Each row is a point on a landscape with many peaks, with its height.
From any point a climber steps to the highest of the 2 points nearest to it. It stops when none of these is higher. Distance is the straight distance between rows; heights are no part of it.
Tevi: [109 131 142 106 110 142 103 107 118  78 134 146 108 114 149 143 165  84
 127 141 156 123 127]  (h 70.9)
Rezem: [120 119 141  63 107 139 105  77 141 131 106 113 121 135 125 166 200 107
 111 169 132 185 134]  (h 28.6)
Vefi: [134 137 107  55  71 170 119  58 130 166  96  74 114 112 106 124 170 128
 122 125  70 190 171]  (h 31.5)
takez: [117 115 141 115 123 131 115 130 101  73 118 125 120 122 134 141 123  58
 137 138 173 129 110]  (h 59.4)
vug: [170 211  79 159  75 143 138 187 128 125 145 121 139  65 103  93 126 133
  93  95 120 109 104]  (h 19.6)
teso: [ 97  71 186  98 159 133 115  94 133 162 163 131 109 162 130 136  90 126
 157 140 125 109 125]  (h 48.0)
bovuf: [ 91 139  70 127 158 122 122 158 127 108 170 155 145 117  98 116 134 109
 153 113  97  46 109]  (h 43.8)
Sib: [128 162 104 176 104 131 130 126 113  74 125 130 139  56 134 145 163 114
 116 128 130  85 105]  (h 49.7)
rin: [145 131 129 129 127 119 127 116 177 160 136 137 110 154 145 138 189 180
 109 162 119 169 161]  (h 65.1)
senud: [107  59 200  65 175 129 117 127 195 199 123 132 102 171 114 174 113 149
 162 196  97 142 126]  (h 57.6)
kofo: [ 83 139  94 175 139 106 127 229 107  76 143 115 180  60 112 141  92 110
 103 121 134  69  71]  (h 58.5)
Vukof: [ 95 159  93 117 140 121 119 184 116 117 162 140 139 134  94 126 104  85
 125 117 144  81  88]  (h 49.8)
balev: [108 123 113 151 164  96 141 206 107 116 166 157 180 126 103 112 100 110
 146  91 153  84  87]  (h 57.4)
Zafo: [137  68 155  69 159 104  97 105 165 158 120 112  88 149 123 187 138 114
 121 197 125 191 132]  (h 11.2)
Ter: [ 94 137 157 121 115 145 118 116  69 142 100 110 110 125 129 148  75 127
 130 110 129 105 107]  (h 27.7)
Dumer: [135  55 164 110 147 120 136 117 163 165 113 116 130 174 124 147  97  88
 162 140 169 177 135]  (h 18.9)
ladun: [146 123 171 146 128 115 125 132 114 137 120 101 136 157 169 144 165 158
  74 128 165 165 134]  (h 9.9)
nopem: [127 124 136  66  99 153  98  65 149 188 104 101  86 129 124 142 164 153
 110 141  69 168 157]  (h 26.5)
Nos: [148 133  89 171 161 103 123 137 122 115 138 178 150 114 121 101 172 152
 138 110 114  71 110]  (h 22.8)
Zipo: [104 200 120 165 105 128 161 194  86 104 148 129 138  98 133 102  67 177
  90 108 135  99 122]  (h 8.6)
besik: [ 95  74 190 116 149 136 133 135  98 155 100 111 117 176 145 131  73 151
 149 118 153 175 141]  (h 20.1)
Zeve: [169 113 130 179 155 111 119 129 132  97 131 133 133 134 139 134 153 121
 110 146 180 143 118]  (h 25.3)
nupim: [157  84 155 143 147 101 180 167 122 121 119 116 160 133 128 108  27  87
 149  92 183 139 125]  (h 35.0)
dun: [157  77 155 151 168  89 124 126 144 130 138 154 138 160 143 140 138 116
 135 148 160 137 119]  (h 26.7)
rokos: [138  26 177  81 183 104 113 105 180 165 148 142 111 137 129 161  99  90
 150 162 112 128 109]  (h 6.0)
tol: [122 137 110 106 105 157 114  94 139 156 135  87 110 151 122 126 173 156
  84 114 119 198 194]  (h 54.0)
Zuzug: [158  62 164 153 173  92 170 171 137 125 133 173 173 162 149 108 103 137
 160 107 187 158 127]  (h 36.3)
Zako: [147 196  98 159 112 133 135 156 117 138 148 140 148 120  98  97 134 148
 118 101 131  90 116]  (h 22.6)
raz: [123 144 132 122 122 135 119 132 128 118 144 148 115 146 142 125 163 115
 121 116 140  99 130]  (h 86.0)
kad: [122 167 130 156 132 126 145 174  97  99 100 123 133 172 120 102 121 135
 133 111 165 134 121]  (h 4.9)
Rine: [154 184  72 112  81 133 108 131  82 113 104 128 110  59 113 125 105 107
  93 118 108 121  96]  (h 32.0)
botu: [108  87 139 126 161 121 114  90 129 128 172 137 121 136 124 143 105 107
 145 139 131  95 120]  (h 51.3)
Pali: [ 96  71 109 156 178  97 125 151 108 104 158 127 170  93 132 151 101  81
 154  99 137  66 106]  (h 58.6)
Narep: [126  76 152  96 157 120 115 111 164 167 122  96 125 186 112 172 129 100
 133 169 158 195 145]  (h 15.2)
tusil: [116 127 153 150 130 138 133 107  85 132  95  57 139 167 125 144 103 144
  99 127 173 181 149]  (h 40.3)
pabul: [144 150 145 130  95 139 103 107 106 110  93 124 106 102 168 143 148 145
  90 120 131 148 148]  (h 38.2)
zod: [119 152 111 157 134 109 144 204  90  91 109 120 145 127 106 122  51 104
 124 120 156 104 100]  (h 36.4)
Kimul: [ 96  98 160  95 151 135 112  94 139 172 117 115  80 183 131 141 124 154
 131 149 113 171 148]  (h 19.1)
nurig: [142 175 128 144  87 141 123 146  97 111  72  80 151 146 126 131 169 140
 111 105 155 156 130]  (h 13.0)
terut: [125  52 163  73 164 117 110  80 153 155 119 125 102 145 118 165 120 100
 147 189 102 138 103]  (h 8.0)
reli: [129 105 159 103 117 124  98  87 111 131  82 112 133 141 136 169 150  95
 126 152 146 165 111]  (h 24.0)
zud: [132 134 111 153 162 113 144  97 138 137 135 186 146 151 132 105 149 168
 146 135  98  88 127]  (h 24.6)
vob: [109  92 160  66 154 134 110 105 188 182 133 138  91 168 135 171 137 179
 140 204  61 133 137]  (h 64.4)
fefif: [156 161 107 147  66 151 144  82 161 148 111 122 126 107 145 130 173 150
 134 130 112 161 170]  (h 66.6)
medu: [111 151 120  88 121 152  99  92 120 142 166 116  78 138 120 113 120 119
 102 120 110 125 148]  (h 86.5)
degus: [161 169  81 154  51 156 155 108 144 144 115 122 115  97 125  95 147 131
 165 114 100 153 172]  (h 58.2)
ditop: [ 94 145 149 128 102 154 129 102 116 163 110 109 112 160 151 132 133 171
 112 111 118 142 167]  (h 19.0)
mirer: [ 89 106  99 153 144 100 125 181  86  80 141 119 162  70 123 161  89  62
 132 112 147  81  85]  (h 70.3)
Misak: [155 141 123 118  80 137 137  92 192 162 123 128 117 123 135 138 208 159
 113 153  99 170 170]  (h 76.5)
nugeb: [121 184  72  99  95 143 109 146 134 107 123 157 108 102 107 101 154  99
 152 106  80  82 120]  (h 63.7)
pebov: [166 165  69 130  50 149 140  94 141 139 132 142 110  57 123 102 120 110
 163 112  77 137 143]  (h 52.1)
gido: [118 123 151 150 113 132 139 146 100  83  99  85 138 149 136 143 108  75
 133 129 190 156 117]  (h 76.4)
puf: [134 198  88  97  56 161 125 111 101 145 105  92 132 109 108 120 142  98
 115 109 114 141 127]  (h 45.5)
Nupa: [151  51 151 107 157 112 130 143 139 132 120 138 129 152 139 127  81  70
 166 106 164 152 124]  (h 23.7)
garik: [156  45 152 119 162 110 163 139 147 155 126 149 154 138 127 109  38  89
 170  86 168 140 122]  (h 28.7)
parir: [115 105 133  79 144 143  93  64 140 126 172 127  85 128 130 140 131 104
 121 153 103 122 128]  (h 64.7)
logav: [153 138 125 165 135 129 118 130 107  77 151 108 115 109 142 132 132 112
  89 135 168 136 127]  (h 30.9)
Borot: [138 124 130  50 113 151 122  77 209 178 128 101  96 158 114 139 170 165
 117 174  44 174 166]  (h 21.0)
num: [136 118 159 105 112 132  96  89 133 148 111 125  98 107 175 172 171 150
  96 151 109 150 134]  (h 34.0)
Vope: [155 105 162 179 160  95 156 180 113  97 128 143 169 148 140 108 118 142
 138 112 189 118 114]  (h 45.1)
Relo: [147 158 104 169 144 132 117 187 112  72 164 124 118 119 122  96 128 124
  95 112 174 115 120]  (h 37.3)
Lilel: [102  96 174 131 149 115 158 156 110 130 118 131 133 192 143 114  83 150
 151 103 182 169 157]  (h 15.3)
narod: [133 177  99  72  64 161 123  70 130 130 103 102 120 104 115 117 176  95
 137 140 102 151 142]  (h 37.4)
kot: [129  27 193  93 174 108 160 118 159 197 119 156 149 155 124 127  72 130
 181 117 126 130 105]  (h 49.2)
Zepum: [124 152 110  97 106 154 139  81 186 146 151 136 110 161 124 108 163 151
 153 151  65 119 173]  (h 54.7)
toza: [145  67 152 155 185  85 154 126 130 145 115 175 162 166 136 137 103 139
 163 135 143 131 117]  (h 30.2)
votet: [117 110 168  76 130 126 108  91 180 155 132 144 110 149 153 167 176 156
 135 176  57 107 123]  (h 55.5)
Fevag: [119 180  49 130 110 130 104 177 102  97 122 132 107  83 105 106  94 105
 104 116 118 103 100]  (h 29.0)
fazir: [149 142 105  97 112 132  95  86  64 114 113 106 105  89 116 141 105 108
  87 142 128 141  99]  (h 36.5)
nok: [145 156  80 176 147 115 110 173 109 110 136 152 154  77 108 103 185 129
 123  85 107  66  87]  (h 21.4)
Bupar: [119 125 143 144 145 125 138 162 111 104 101 119 131 192 141 108 124 138
 131 118 180 175 155]  (h 9.6)
tude: [150 205 114 162 101 139 139 193 103  80  88  98 141 121 116 104 140 141
 105 113 151 134 107]  (h 7.6)
Toka: [123 166 126 200 153 125 149 209 113  54 161 119 155  87 113 103 109 154
 107 116 169  88  99]  (h 44.3)
ler: [106  48 134 132 197 100 134 121 134 124 164 154 157 129 133 131  86  91
 177 112 132  92 127]  (h 50.7)
fipiz: [103  58 201  91 167 113 134 117 149 187 137 158 124 175 134 147  99 156
 164 147 120 138 124]  (h 53.2)
Zabeg: [135 188 118 180  89 143 159 137  93 117 139 115 129 100 149 102  89 182
  94 102 132 116 150]  (h 10.9)
dele: [129  92 184 123 133 101 102 131 126 164 105 109 129 161 162 171 143 165
  91 141 148 179 142]  (h 12.9)
vibev: [123 153 123 115 110 139 108 102 103 136  63  97 124 157 125 140 161 107
 126 133 131 166 134]  (h 19.4)
rezi: [114 174  79 203 133 127 133 222 128  64 151 110 167  56  89 125 113 129
  99 131 142  77  75]  (h 51.4)
Pabi: [119 192  97 108  70 157 124 129 109 135 107 140 126 111 126 120 139 107
 145 105  94  99 116]  (h 55.6)
Nenep: [111 126 128 157 132 120 118 129  94  69 142 128 150  64 147 162 122  86
 112 124 146  77  93]  (h 57.7)
rofef: [142 164 105 130 103 148 116 139 155 105 123 157 105 122 137  88 191 126
 141 114 110 107 140]  (h 72.9)
Kez: [ 95 150  59 134 142 129 133 126 136 123 177 160 142  98 122  95 138 133
 150 101  64  42 139]  (h 40.6)
Logif: [147 120 152 160 143 103 175 208 106  74 129 100 161 123 133 113  49  93
 131 106 188 124 113]  (h 44.2)
Defe: [159 183 101 139 111 129 142 110 126 173 144 146 133 139 115  83 152 169
 124 106 109 113 136]  (h 25.9)
rig: [106  96 168  66 140 144  94 101 152 200  83 102  79 155 131 157 141 179
 110 166  83 185 150]  (h 21.9)
res: [119 185  47 192 109 134 144 204 148  89 145 134 145  22 101 105 107 146
 108 109 112  87 102]  (h 45.4)
Sile: [140  81 127 175 185  84 168 213 105 106 155 151 205 102 119  99  78 118
 154  74 163 101  91]  (h 65.0)
Noga: [128 155 115 113 132 141 139 102 176 130 139 142 130 186 113 101 191 138
 146 160 108 123 151]  (h 47.3)
zupo: [122  87 133 134 188  95 143 104 154 147 146 182 137 176 120 136 123 152
 165 169 104 109 125]  (h 27.3)
zapes: [127  55 200 111 162 111 118 145 130 188  93 111 110 169 152 167 103 163
 123 144 155 198 141]  (h 15.9)
Mot: [133 174 137 174 132 135 170 137 110 127 141 141 156 157 125  94 146 191
 109 120 173 144 153]  (h 42.3)
Ber: [ 89 113 182 123 129 140 125 107  89 147  98 121 119 165 151 146  92 148
 130 115 139 136 134]  (h 23.8)
tisi: [156  84 151 187 165  94 171 197 119  69 137 133 180 107 135 111  83 101
 147 100 187 114 101]  (h 54.6)
laf: [125 110 128 106 162 127 116  90 149 156 124 146  95 183 121 129 126 151
 145 162  97 134 142]  (h 23.4)
Satob: [106 173  64 160 111 152 131 151 136 103 181 164 119  76 122  87 131 136
 127  98 106  77 152]  (h 37.2)
zopu: [141 131 109 103 117 137 101  67  91 124 111 139  90  88 128 134 115 120
 118 135  94 117 116]  (h 41.1)
tene: [118 156 111  83 106 159 125  70 150 152 163 129  82 133 119  94 120 144
 143 134  74 110 165]  (h 65.8)
mobef: [118 115 142  93 131 125 111  90 172 120 151 155 134 137 146 144 191 125
 141 149  74  72 123]  (h 47.7)
debis: [128 151 111  95 100 144 117  92 161  96 155 155 136  98 130 128 201  88
 144 132  77  73 115]  (h 40.9)
dapi: [114 171 127 152  91 156 144  94 109 144 134 110 112 115 145 113 101 171
 106 112 127 130 158]  (h 14.2)
saf: [137 129 106  94  89 150 119  95 172 155 111  89 128 127 120 143 212 150
  92 143  86 223 204]  (h 65.2)
tosa: [132 102 170 155 146 114 160 130  93 113  94  73 143 153 134 141  61 118
 133 132 180 164 133]  (h 52.7)
gosid: [140 143 151 162 147 121 144 125 152 144 162 166 140 164 139 116 183 189
 109 142 155 145 146]  (h 53.0)
tuzuv: [146 173 100 157 115 138 132 114 128 136 123 108 130 167 112  93 154 158
 116 128 141 154 158]  (h 32.1)
mub: [160 138  85 111  95 137 118  67 135 131 132 150  98  80 135 119 143 120
 135 123  61 103 133]  (h 46.3)
vubiz: [119 119 135 143 142 110 135 149  75 100 118 124 129 120 128 141  51 107
 132 112 148  99  92]  (h 32.4)
lav: [121 171 124 153  71 151 127 118 112  91 105 138 117  72 154 133 146 119
 117 121 140 118 134]  (h 43.6)
mok: [154 185  61 159  91 136 120 155 136 120 152 142 152  42 104 105 158 108
 120 102  99  74  89]  (h 19.5)

Where does a climber stop that starts at each point below?
Vefi | raz
Zabeg | Sile
Rine | Misak
mok | Sile
laf | Sile
kad | Sile
tude | mirer
vug | Misak
Zeve | mirer
